The views of a scene show one set of named points, each view turned or mirrored, and shifted as a whole, with a little noise and some points left out.

Scene 1
View 1
gibeg: 1.04 1.06 -0.10 1.00 0.09 0.87 -0.75 -1.18 -1.28 -1.48 0.80 1.42 -0.27
 -1.29 -0.13 -0.04 -1.21 0.96 -0.79 0.37 0.07 1.37 -0.91 0.53 1.33 1.72
 -0.50
bunap: 0.39 0.00 1.09 0.52 1.08 1.98 0.34 0.49 -4.64 -0.98 3.05 -1.04 1.10
 -0.46 -1.75 1.89 -0.71 1.21 1.38 1.39 1.69 1.00 0.64 0.71 -0.31 -0.12
 0.44
zolun: -2.26 -1.79 -2.65 -1.86 0.45 0.18 0.69 -3.04 -2.22 1.25 0.76 -1.66 -2.01
 1.61 -1.43 -0.07 0.12 0.56 0.58 0.72 1.43 1.80 1.34 1.54 -1.69 0.21
 -1.44
reben: -1.12 0.58 -1.71 -0.84 0.95 -0.21 -0.22 -0.30 -1.53 -0.87 0.17 1.35
 -1.85 0.41 -1.61 0.74 0.45 1.20 -0.19 -0.56 -0.30 1.85 0.25 -0.49 2.16
 1.19 -0.47
nage: 1.10 1.55 0.03 0.76 1.27 1.04 -1.04 -0.62 -1.42 -0.68 1.53 1.86 -0.91
 -1.64 -0.53 0.69 -0.73 1.09 0.01 -0.37 -0.16 1.55 -1.39 0.74 2.96 1.91
 -0.01
vik: -1.46 0.54 -1.27 -0.91 -0.03 0.17 0.93 -1.12 -1.31 -0.07 0.45 -0.92
 -0.44 0.26 -1.87 1.02 0.06 0.95 -0.24 -0.14 -0.26 1.19 0.61 0.19 -0.99
 -0.06 -1.69
deror: -0.01 0.28 -1.11 -0.68 -0.30 0.06 0.33 -1.50 -1.28 -1.14 -0.58 2.78
 -1.60 -1.13 -0.92 -0.61 -0.77 -0.13 -0.68 -0.35 0.13 2.44 0.20 -1.50
 1.70 1.53 -0.64
tila: -0.49 0.28 -0.10 -0.65 0.67 1.22 0.92 -1.25 -2.49 0.78 1.95 -1.42 0.08
 -0.71 -1.89 1.40 -0.40 0.69 0.89 0.21 0.59 1.18 0.33 1.07 -0.97 -0.29
 -1.27
sel: 0.84 1.75 0.14 0.48 0.52 0.74 -0.36 0.10 -1.49 -1.44 0.87 1.94 -0.32
 -1.59 -1.09 0.89 -0.57 0.97 -0.35 -0.42 -0.42 1.46 -0.81 -0.45 2.25
 1.33 -0.35
zuta: 0.45 0.75 0.35 0.76 -0.08 1.15 0.06 -0.42 -2.45 -1.46 1.32 -0.07 0.82
 -0.70 -0.97 0.89 -1.01 1.10 -0.20 0.89 0.58 1.10 0.02 0.33 -0.18 0.57
 -0.53
Gupok: 1.06 0.79 0.74 1.62 -0.59 1.54 -0.22 -1.22 -2.06 -1.62 1.50 -0.79 1.60
 -0.87 -0.15 0.43 -1.70 1.34 -0.65 1.51 0.63 0.66 -0.39 1.41 -1.32 0.74
 -0.81
tuv: 0.02 1.49 -1.09 0.94 0.62 -0.19 -1.68 1.09 -1.52 -3.63 -0.26 3.00 -0.93
 0.52 -0.55 0.40 -0.01 2.10 -1.41 0.02 -0.60 1.53 -0.39 -1.05 3.65 2.41
 0.77
Zesot: -2.45 0.02 -1.82 -1.82 -0.76 -0.82 1.74 -0.04 -1.95 -1.42 -0.88 0.23
 -0.63 1.11 -2.70 0.88 0.59 0.65 -0.62 -0.17 -0.19 1.73 2.03 -2.23 -0.99
 -0.38 -1.42
gafen: -0.59 0.43 -0.91 -0.33 -0.59 0.00 0.53 -0.56 -1.75 -1.82 -0.31 1.19
 -0.37 -0.10 -1.38 0.13 -0.48 0.68 -0.88 0.31 0.08 1.79 0.77 -1.33 0.15
 0.77 -0.73
gopus: -1.35 0.54 -1.69 -0.73 0.28 0.08 0.24 -1.38 -0.95 -0.06 0.35 -0.67 -0.93
 0.49 -1.51 0.72 0.16 1.27 -0.42 -0.20 -0.33 1.25 0.22 0.77 -0.39 0.46
 -1.52
potod: -0.53 0.93 -0.61 -0.26 0.37 0.41 0.26 -0.01 -1.95 -1.17 0.63 0.78 -0.43
 -0.40 -1.64 1.08 -0.17 1.02 -0.19 -0.18 -0.10 1.45 0.21 -0.58 0.92 0.62
 -0.60
rigul: -1.60 -0.59 -2.29 -1.92 0.32 -0.42 0.78 -1.76 -1.61 0.06 -0.39 1.47
 -2.52 0.30 -1.70 -0.19 0.21 -0.02 0.02 -0.46 0.39 2.56 0.98 -0.97 0.97
 0.92 -0.93
pura: 0.73 -0.39 -0.30 0.18 -0.08 1.08 0.07 -2.24 -2.28 -0.50 1.03 0.95 -0.64
 -1.21 -0.31 -0.55 -1.44 0.11 0.03 0.86 1.27 1.94 -0.02 0.48 0.20 1.32
 -0.53
lavod: -2.01 0.89 -2.74 -0.86 0.43 -1.13 -0.54 0.09 -0.61 -1.84 -1.02 1.57
 -2.02 1.63 -1.56 0.53 0.92 1.79 -1.34 -0.71 -1.12 1.62 0.41 -0.92 2.14
 1.45 -0.67
kana: -1.73 -0.49 -1.45 -1.64 0.32 0.21 1.25 -0.83 -2.71 -0.04 0.67 -0.51
 -0.94 0.59 -2.38 0.98 0.26 0.57 0.55 0.16 0.70 1.71 1.43 -0.52 -0.65
 -0.22 -1.03
zokun: -1.98 -0.42 -1.83 -1.64 0.16 0.15 1.22 -1.75 -1.80 0.76 0.53 -1.22 -1.14
 0.69 -2.07 0.75 0.31 0.66 0.26 -0.04 0.33 1.54 1.10 0.40 -1.31 -0.26
 -1.73
neve: -1.07 -0.47 -1.20 -0.70 0.73 0.96 0.32 -2.07 -2.22 0.91 1.68 -1.80 -0.71
 0.42 -1.34 0.83 -0.20 1.03 0.68 0.63 0.93 1.22 0.41 1.94 -1.24 0.13
 -1.26
Dud: -0.78 0.14 -1.26 0.23 -0.04 0.25 -0.51 -0.91 -1.70 -1.68 0.43 -0.01
 -0.36 0.85 -0.74 0.22 -0.38 1.62 -0.78 0.85 0.30 1.22 0.32 0.49 0.03
 1.09 -0.58
nobuk: -0.50 0.62 -0.83 -0.05 0.06 0.28 0.03 -0.42 -1.83 -1.54 0.37 0.82 -0.49
 0.01 -1.23 0.52 -0.27 1.11 -0.48 0.26 0.13 1.48 0.34 -0.36 0.70 0.92
 -0.51
sizem: 2.16 0.78 0.92 2.42 1.06 2.21 -2.06 -1.28 -2.51 -1.27 2.82 0.10 0.63
 -1.19 0.80 0.30 -1.85 1.76 0.08 1.69 1.24 0.85 -1.73 2.98 1.29 2.10
 0.50
rabi: 0.05 -0.40 -0.13 -0.79 -0.79 0.82 1.64 -1.49 -2.71 -0.72 0.46 0.97 -0.18
 -1.37 -1.58 -0.06 -1.14 -0.52 0.12 0.45 1.12 2.17 1.11 -1.45 -0.80 0.17
 -0.92
View 2
reben: 1.91 -0.16 0.94 -1.23 0.11 1.25 0.24 -0.13 0.74 0.68 1.15 0.45 -0.06
 0.94 0.77 1.42 1.09 0.91 0.71 -1.32 -0.63 1.04 0.77 -0.35 0.88 0.32
 -1.34
deror: 1.95 -0.29 0.49 -0.69 -1.30 0.98 0.95 -0.07 2.42 1.22 2.05 -1.32 0.59
 1.57 -0.04 0.73 1.53 1.90 1.09 -0.34 -0.59 1.42 -0.91 -1.00 0.81 0.96
 -0.55
bunap: -0.10 -0.13 -1.46 -3.05 1.63 2.27 0.91 -2.31 0.59 -1.87 -0.51 0.09 -0.61
 0.93 0.49 2.80 -0.40 -0.64 -0.26 0.06 -0.65 2.27 -1.11 -2.86 -2.32
 -3.30 -1.66
gibeg: 1.67 0.13 0.99 -1.83 -1.86 1.85 1.16 -1.43 0.91 -0.26 0.80 -0.92 1.20
 1.55 -0.02 1.71 0.83 2.06 0.61 0.19 -1.25 1.86 0.27 -3.53 -0.77 -0.30
 -1.85
rabi: 0.21 -1.02 -1.36 -0.42 -0.23 0.96 0.93 -0.90 2.42 0.09 1.19 -1.38 0.12
 1.50 -0.17 1.30 0.66 0.63 0.10 0.68 -0.18 2.04 -2.22 -1.55 -1.01 -0.65
 0.29
gopus: 0.49 -0.88 0.29 0.41 -0.60 0.89 -0.24 -0.37 -0.33 -0.48 0.54 0.91 0.38
 1.22 0.45 1.57 0.38 0.23 -0.61 0.20 -0.27 1.57 1.29 -1.10 -0.39 0.14
 -0.27
pura: 1.24 -0.07 -0.34 -1.30 -0.97 1.74 0.68 -0.58 1.49 -0.91 0.89 -1.05 1.72
 1.20 -0.32 1.34 0.69 0.90 0.30 1.04 -0.13 2.59 -1.34 -2.99 -0.85 -0.15
 -1.11
gafen: 1.01 -0.29 -0.06 -0.56 -1.22 0.90 1.06 -0.94 1.49 0.07 1.41 -0.90 -0.77
 1.89 0.17 0.88 0.80 1.18 0.13 -0.20 -0.85 1.36 0.05 -0.78 -0.05 -0.61
 -0.03
vik: -0.10 -1.30 -0.24 0.61 -0.19 0.69 -0.21 -0.73 -0.04 -0.25 0.47 0.72
 -0.19 1.22 0.32 1.76 0.26 0.09 -0.83 0.25 -0.31 1.51 0.77 -0.84 -0.78
 -0.27 0.22
zuta: 0.47 -0.21 -0.27 -1.69 -0.69 1.73 1.10 -1.97 0.64 -1.10 0.26 -0.60 -0.16
 1.66 0.12 2.05 0.17 0.88 -0.14 0.39 -1.03 1.96 -0.07 -2.98 -1.58 -1.73
 -1.07
zolun: 0.44 -0.59 -1.50 0.78 0.89 1.15 -1.19 1.18 -0.35 -2.38 0.52 1.27 1.53
 0.47 0.19 0.81 -0.06 -1.92 -1.13 1.34 1.54 2.71 -0.31 -0.29 -0.09 0.36
 0.12
rigul: 1.58 -0.64 -0.14 0.07 0.28 0.79 -0.17 0.92 1.56 0.62 1.63 0.06 0.62 0.84
 0.44 0.66 1.24 0.24 0.47 -0.42 0.35 1.49 -0.59 0.46 1.11 1.22 -0.15
lavod: 2.37 0.21 1.64 -0.52 -0.95 0.91 0.31 0.15 0.27 0.64 1.73 0.55 -1.01 1.46
 0.87 0.56 1.20 1.18 0.51 -1.62 -0.96 0.51 2.38 0.84 1.74 0.63 -0.78
tuv: 3.31 1.40 2.13 -3.19 -1.66 1.95 1.81 -1.24 0.98 0.44 1.61 -0.94 -1.14
 1.86 0.74 0.82 1.42 2.49 1.52 -2.04 -2.02 0.70 1.91 -1.22 1.28 -0.74
 -2.39
sel: 1.44 -0.30 1.26 -2.24 -0.79 1.63 1.14 -1.71 1.23 1.13 0.73 -0.57 0.22
 1.35 0.41 2.37 1.11 2.24 0.98 -0.99 -1.75 1.19 0.18 -2.85 -0.59 -0.44
 -1.97
zokun: -0.19 -1.33 -0.90 0.94 0.57 0.69 -0.72 0.09 0.02 -0.72 0.52 1.04 0.30
 0.87 0.38 1.47 0.19 -0.90 -0.97 0.49 0.53 1.83 0.08 -0.26 -0.50 0.05
 0.48
potod: 0.90 -0.50 0.27 -1.25 -0.13 1.25 0.69 -1.25 0.83 0.36 0.82 -0.05 -0.57
 1.31 0.54 1.90 0.65 0.95 0.25 -0.75 -1.01 1.24 0.33 -1.41 -0.51 -0.77
 -0.97
tila: -0.55 -1.40 -0.82 -0.43 0.88 1.29 -0.27 -1.23 0.14 -0.74 -0.33 0.81 0.67
 0.76 0.34 2.75 0.00 -0.43 -0.73 0.59 -0.12 2.08 -0.51 -2.38 -1.92 -0.94
 -0.60
Gupok: 0.11 -0.06 -0.29 -1.42 -1.86 1.88 1.22 -2.44 0.12 -2.09 0.03 -0.94 0.47
 1.98 -0.21 1.90 -0.23 1.03 -0.68 1.41 -1.07 2.48 0.30 -4.23 -2.34 -2.01
 -0.89
sizem: 1.61 1.01 0.59 -3.58 -1.34 3.01 1.20 -2.03 -0.07 -2.43 -0.38 -0.67 2.25
 1.11 -0.19 2.49 0.14 1.19 0.34 1.04 -1.10 3.03 0.11 -5.88 -2.05 -1.65
 -3.26
View 3
tila: 0.35 0.09 -0.34 0.22 0.43 0.73 -0.87 -2.54 -0.74 -0.29 0.16 -1.10 -0.57
 -1.85 1.38 -0.70 -0.43 1.83 -1.14 0.66 0.61 -0.70 -3.48 0.55 0.15 -1.76
 0.67
nobuk: 1.25 -0.43 0.15 0.38 0.47 0.22 -0.02 0.28 0.43 0.66 -0.79 -0.03 -0.63
 0.17 -0.29 -0.75 -1.03 0.56 -0.19 0.24 0.60 -0.44 -2.02 0.84 -0.14
 -1.14 0.14
sizem: 2.25 -1.10 0.09 2.79 1.01 -0.71 -0.31 1.57 0.33 0.49 1.58 -4.79 -0.05
 -1.48 -1.03 -0.60 -0.93 2.68 0.49 1.63 -0.50 -1.63 -1.80 -0.28 2.51
 -2.71 1.75
Dud: 1.75 0.19 0.47 0.75 0.83 0.09 0.38 -0.39 0.82 1.00 -0.67 -0.39 -0.67
 0.04 -0.10 -1.02 -1.68 0.95 -0.37 0.19 0.72 -0.21 -1.50 -0.33 0.14
 -1.13 0.33
neve: 1.14 0.43 0.35 0.31 0.47 0.56 -0.73 -2.88 -0.15 -0.13 0.37 -1.32 -0.48
 -1.57 1.53 -0.66 -1.32 1.58 -2.02 0.76 0.83 -0.50 -1.85 -0.80 0.09
 -2.03 0.67
bunap: -0.22 -0.30 -0.78 2.80 1.16 0.64 -0.08 -1.40 -1.67 -1.11 -0.51 -1.92
 -0.81 -2.09 0.10 -0.96 -1.13 3.76 0.39 0.31 1.06 -0.62 -2.92 2.03 1.20
 -2.60 0.85
Gupok: 1.50 -0.26 -0.05 1.68 1.45 -0.08 -0.01 -0.27 -0.39 1.29 0.29 -2.60 -0.21
 -1.33 -0.15 -1.63 -1.22 2.43 1.25 1.02 0.02 -0.87 -3.89 -0.87 1.42
 -0.61 1.32
reben: 1.43 -0.44 0.30 -0.28 -0.21 0.15 -0.19 0.43 1.27 0.14 -0.84 0.73 -0.85
 0.63 -0.14 -0.05 -0.58 -0.37 -1.53 0.04 0.64 -0.44 -0.79 1.73 -0.67
 -2.13 -0.30
nage: 1.75 -1.59 -0.11 0.55 -0.18 -0.40 -0.87 2.29 1.08 0.17 0.71 -2.20 -0.31
 -0.14 -0.93 0.16 0.38 0.36 -0.59 1.11 -0.53 -1.58 -1.79 1.82 0.78 -2.68
 0.58
kana: 0.11 0.20 0.15 -0.15 0.43 0.97 -0.56 -2.49 -0.60 -0.46 -1.08 1.03 -0.88
 -0.66 1.06 -0.61 -1.49 1.01 -1.43 0.01 1.38 0.03 -2.02 0.93 -1.16 -1.22
 -0.22
potod: 1.02 -0.47 -0.17 0.20 0.30 0.27 -0.15 0.18 0.45 0.39 -0.80 0.09 -0.76
 -0.03 -0.17 -0.61 -0.41 0.64 -0.34 0.15 0.52 -0.56 -2.51 1.71 -0.10
 -1.53 0.07
zuta: 0.93 -0.49 -0.22 1.31 0.98 0.19 -0.12 -0.04 -0.40 0.52 -0.28 -1.41 -0.48
 -0.92 -0.26 -1.13 -0.92 1.89 0.66 0.58 0.33 -0.75 -3.27 0.65 0.71 -1.17
 0.77
rigul: 0.71 -0.91 0.83 -1.11 -0.29 0.66 -1.40 -0.79 0.23 -0.20 -0.68 1.35 -0.54
 0.68 0.39 0.09 -1.63 -0.93 -2.07 0.59 0.93 -0.18 -0.46 0.62 -2.09 -0.83
 -0.64
Zesot: 0.21 0.50 0.17 -0.89 0.60 1.03 0.22 -1.88 -0.09 0.52 -2.39 3.02 -1.10
 0.54 0.71 -1.19 -1.53 -0.03 -0.50 -0.69 1.62 0.56 -2.66 1.15 -1.87 0.11
 -0.73
gibeg: 1.90 -1.30 0.18 0.65 0.46 -0.34 -0.59 1.80 0.70 1.00 0.47 -1.93 -0.18
 -0.05 -0.90 -0.58 -0.65 0.57 0.36 1.19 -0.39 -1.16 -2.30 0.33 0.61
 -1.15 0.67
vik: 1.07 0.61 0.08 -0.70 0.36 0.65 -0.23 -2.24 0.38 0.69 -0.65 0.52 -0.72
 -0.62 1.29 -1.01 -0.64 0.53 -1.16 0.16 0.78 -0.27 -3.12 0.06 -0.48
 -1.00 0.17
pura: 0.94 -1.55 0.45 0.66 0.59 0.12 -1.55 0.22 -0.83 0.18 0.62 -1.83 0.04
 -0.57 -0.32 -0.47 -1.76 0.95 -0.28 1.63 0.08 -0.93 -1.81 -0.44 -0.37
 -0.60 0.59
deror: 1.03 -1.98 0.55 -0.73 -0.02 0.11 -1.37 1.67 0.22 0.51 -0.36 0.30 -0.19
 1.03 -0.89 -0.04 -1.18 -0.92 -0.41 1.00 0.11 -0.74 -1.40 0.83 -1.49
 -0.18 -0.33
zolun: 0.85 0.71 0.98 -0.20 0.47 1.01 -1.02 -4.22 -0.54 -0.41 -0.05 -0.11 -0.55
 -1.13 2.04 -0.50 -2.65 1.06 -2.96 0.69 1.50 0.09 -0.46 -1.79 -1.15
 -1.43 0.17
View 4
kana: -0.66 -0.17 0.13 0.86 1.07 -0.32 3.64 -0.21 0.70 -1.16 0.02 -1.49 -1.24
 -1.86 0.40 0.15 0.68 0.66 1.82 -0.92 -1.35 -0.06 0.01 -1.61 1.01 -0.19
 -0.69
deror: -0.12 -3.01 -0.86 -0.22 1.66 0.06 0.93 -0.02 0.39 -0.82 0.21 -0.25 0.59
 -0.62 0.80 -1.44 0.12 0.92 1.53 -0.03 -0.66 0.72 -0.96 0.46 -0.97 1.06
 1.43
zolun: 0.58 0.58 -1.33 0.69 0.89 -0.42 5.06 -0.22 0.94 -0.41 -1.97 -1.42 -0.13
 -1.92 0.03 -0.96 0.33 1.02 1.91 -0.97 -2.05 1.20 1.64 -2.19 2.80 -0.29
 -1.61
Dud: -1.59 -0.46 0.41 0.03 2.49 -0.12 2.04 -0.07 0.77 -1.63 -0.67 -0.95 0.36
 0.07 -0.74 -2.81 0.39 1.23 1.56 -0.35 -1.06 0.08 0.34 -0.99 1.47 -0.25
 0.30
neve: -0.63 0.59 -0.08 1.20 1.11 -0.27 4.62 -0.42 0.43 -0.50 -1.43 -1.26 -0.21
 -0.98 -1.38 -1.54 0.87 0.28 0.81 -0.67 -0.73 0.73 1.33 -2.15 1.76 0.28
 -1.49
rabi: -0.63 -1.25 -0.28 0.83 2.05 0.12 3.34 -0.20 -0.18 0.25 0.47 -0.51 -0.26
 -1.82 -0.07 0.02 0.09 0.77 2.00 -1.05 0.25 0.14 -1.48 -1.23 0.11 2.07
 1.01
rigul: 0.63 -2.05 -1.34 0.01 0.77 -0.21 2.17 -0.11 1.00 -1.22 -0.35 -1.00 -0.18
 -1.59 1.70 -0.39 0.21 1.00 1.90 -0.32 -2.00 0.89 0.07 -0.09 0.08 -0.29
 -0.02
nobuk: -1.52 -1.14 0.50 0.32 1.97 -0.17 1.63 -0.10 0.45 -1.54 0.23 -0.84 -0.17
 -0.25 -0.47 -1.83 0.52 0.63 1.31 -0.31 -0.56 -0.15 -0.26 -0.73 0.18
 0.33 0.61
tila: -1.17 0.02 0.80 1.57 1.05 -0.15 4.37 -0.47 0.07 -0.53 -0.47 -1.29 -0.81
 -1.04 -1.42 -0.75 1.27 -0.29 0.43 -0.66 0.30 0.15 0.23 -1.84 0.38 0.90
 -1.02
zokun: -0.24 -0.07 0.24 0.86 1.19 0.21 4.61 -0.43 0.87 -0.87 -1.21 -1.70 -0.73
 -1.60 0.48 -0.25 0.86 0.84 1.39 -0.70 -1.35 0.70 0.23 -1.39 1.48 -0.57
 -1.31
vik: -1.00 -0.43 1.17 0.76 1.68 0.53 3.92 -0.44 0.75 -1.16 -0.94 -1.61 -0.57
 -0.78 0.13 -0.82 1.11 0.74 0.97 -0.39 -0.72 0.29 -0.38 -1.01 0.80 -0.46
 -0.84
zuta: -2.31 -0.38 0.93 1.00 2.38 -0.22 2.46 -0.10 -0.15 -0.77 0.33 -0.53 -0.12
 -0.17 -2.11 -2.09 0.65 0.14 0.94 -0.63 0.63 -0.40 -0.24 -1.70 0.37 1.48
 0.66
pura: -0.62 -1.31 -1.11 0.58 1.97 -0.25 2.56 -0.07 -0.24 0.31 -0.47 0.05 0.94
 -0.62 -1.40 -2.17 -0.01 0.42 1.30 -0.60 0.27 0.82 0.09 -1.26 0.37 2.27
 0.87
gafen: -1.44 -1.48 0.51 0.13 2.49 0.20 1.83 -0.08 0.50 -1.36 0.38 -0.76 -0.18
 -0.69 0.33 -1.19 0.35 1.20 1.79 -0.49 -0.62 -0.26 -1.27 -0.50 0.23 0.38
 1.04
sel: -1.79 -2.36 0.65 0.53 1.44 -0.28 0.55 -0.11 0.03 -1.40 0.84 -0.40 0.07
 0.53 -1.24 -2.34 1.01 -0.36 0.19 0.18 0.51 -0.16 -0.35 -0.04 -1.82 1.19
 0.87
gibeg: -1.57 -1.91 0.14 0.32 2.16 -0.14 1.17 -0.10 -0.07 -0.75 -0.24 -0.02 1.06
 0.70 -1.75 -3.33 0.52 0.31 0.49 0.07 0.62 0.43 -0.08 -0.35 -0.50 1.56
 1.15
lavod: -0.97 -2.13 0.47 -0.68 1.52 -0.17 0.12 -0.07 1.64 -3.26 -0.03 -1.40
 -0.27 0.18 1.54 -2.06 0.80 1.25 1.46 0.33 -2.42 0.02 0.08 0.73 -0.09
 -2.09 0.16
nage: -1.27 -2.40 -0.18 0.63 0.75 -0.76 0.39 -0.13 -0.03 -1.22 0.30 -0.10 0.57
 0.78 -1.99 -3.23 1.01 -0.79 -0.29 0.54 0.56 0.37 0.83 -0.17 -1.81 1.47
 0.54
reben: -0.66 -1.97 -0.19 0.02 0.77 -0.61 0.83 -0.12 0.94 -2.26 0.26 -1.01 -0.41
 -0.45 0.49 -1.59 0.78 0.34 1.02 0.07 -1.50 0.10 0.57 -0.05 -0.56 -0.62
 0.00
Gupok: -2.72 0.18 1.27 1.01 3.32 0.21 3.20 -0.18 -0.42 -0.16 -0.57 -0.34 0.67
 0.43 -3.11 -3.17 0.56 0.47 0.79 -0.69 1.33 -0.12 -0.43 -1.97 1.19 2.03
 0.73
Zesot: -1.05 -0.74 1.17 0.22 2.15 0.40 3.03 -0.22 1.15 -1.92 0.40 -1.91 -1.50
 -1.81 2.08 0.74 0.60 1.67 2.55 -0.90 -1.80 -0.51 -1.71 -0.65 0.91 -1.21
 0.09
gopus: -0.80 -0.68 0.71 0.47 1.58 0.30 3.33 -0.35 0.90 -1.44 -1.27 -1.51 -0.18
 -0.31 0.00 -1.64 1.08 0.81 0.79 -0.17 -0.98 0.61 0.18 -0.75 0.88 -0.66
 -0.87
bunap: -2.76 1.10 0.64 1.84 1.35 -1.61 2.96 -0.03 -0.47 -0.71 1.51 -0.64 -1.40
 -1.22 -3.34 -1.19 0.70 -0.92 1.16 -1.27 0.65 -1.23 0.99 -3.37 0.65 1.91
 -0.03
potod: -1.53 -1.29 0.75 0.62 1.52 -0.29 1.73 -0.20 0.44 -1.63 0.56 -0.97 -0.63
 -0.38 -0.45 -1.39 0.92 0.19 0.90 -0.23 -0.34 -0.28 -0.26 -0.74 -0.44
 0.29 0.31
tuv: -2.39 -2.55 0.34 -0.77 2.10 -0.94 -2.16 0.34 0.81 -3.16 1.50 -0.19 0.18
 1.17 -0.52 -3.57 0.37 0.55 1.41 0.35 -1.08 -0.84 0.15 0.48 -1.13 -0.29
 1.87

In a view up to two points have been moved. Name them for each view, in the order of its rows, or write none.
view 1 => zolun
view 2 => deror, sizem
view 3 => neve
view 4 => Dud, tila
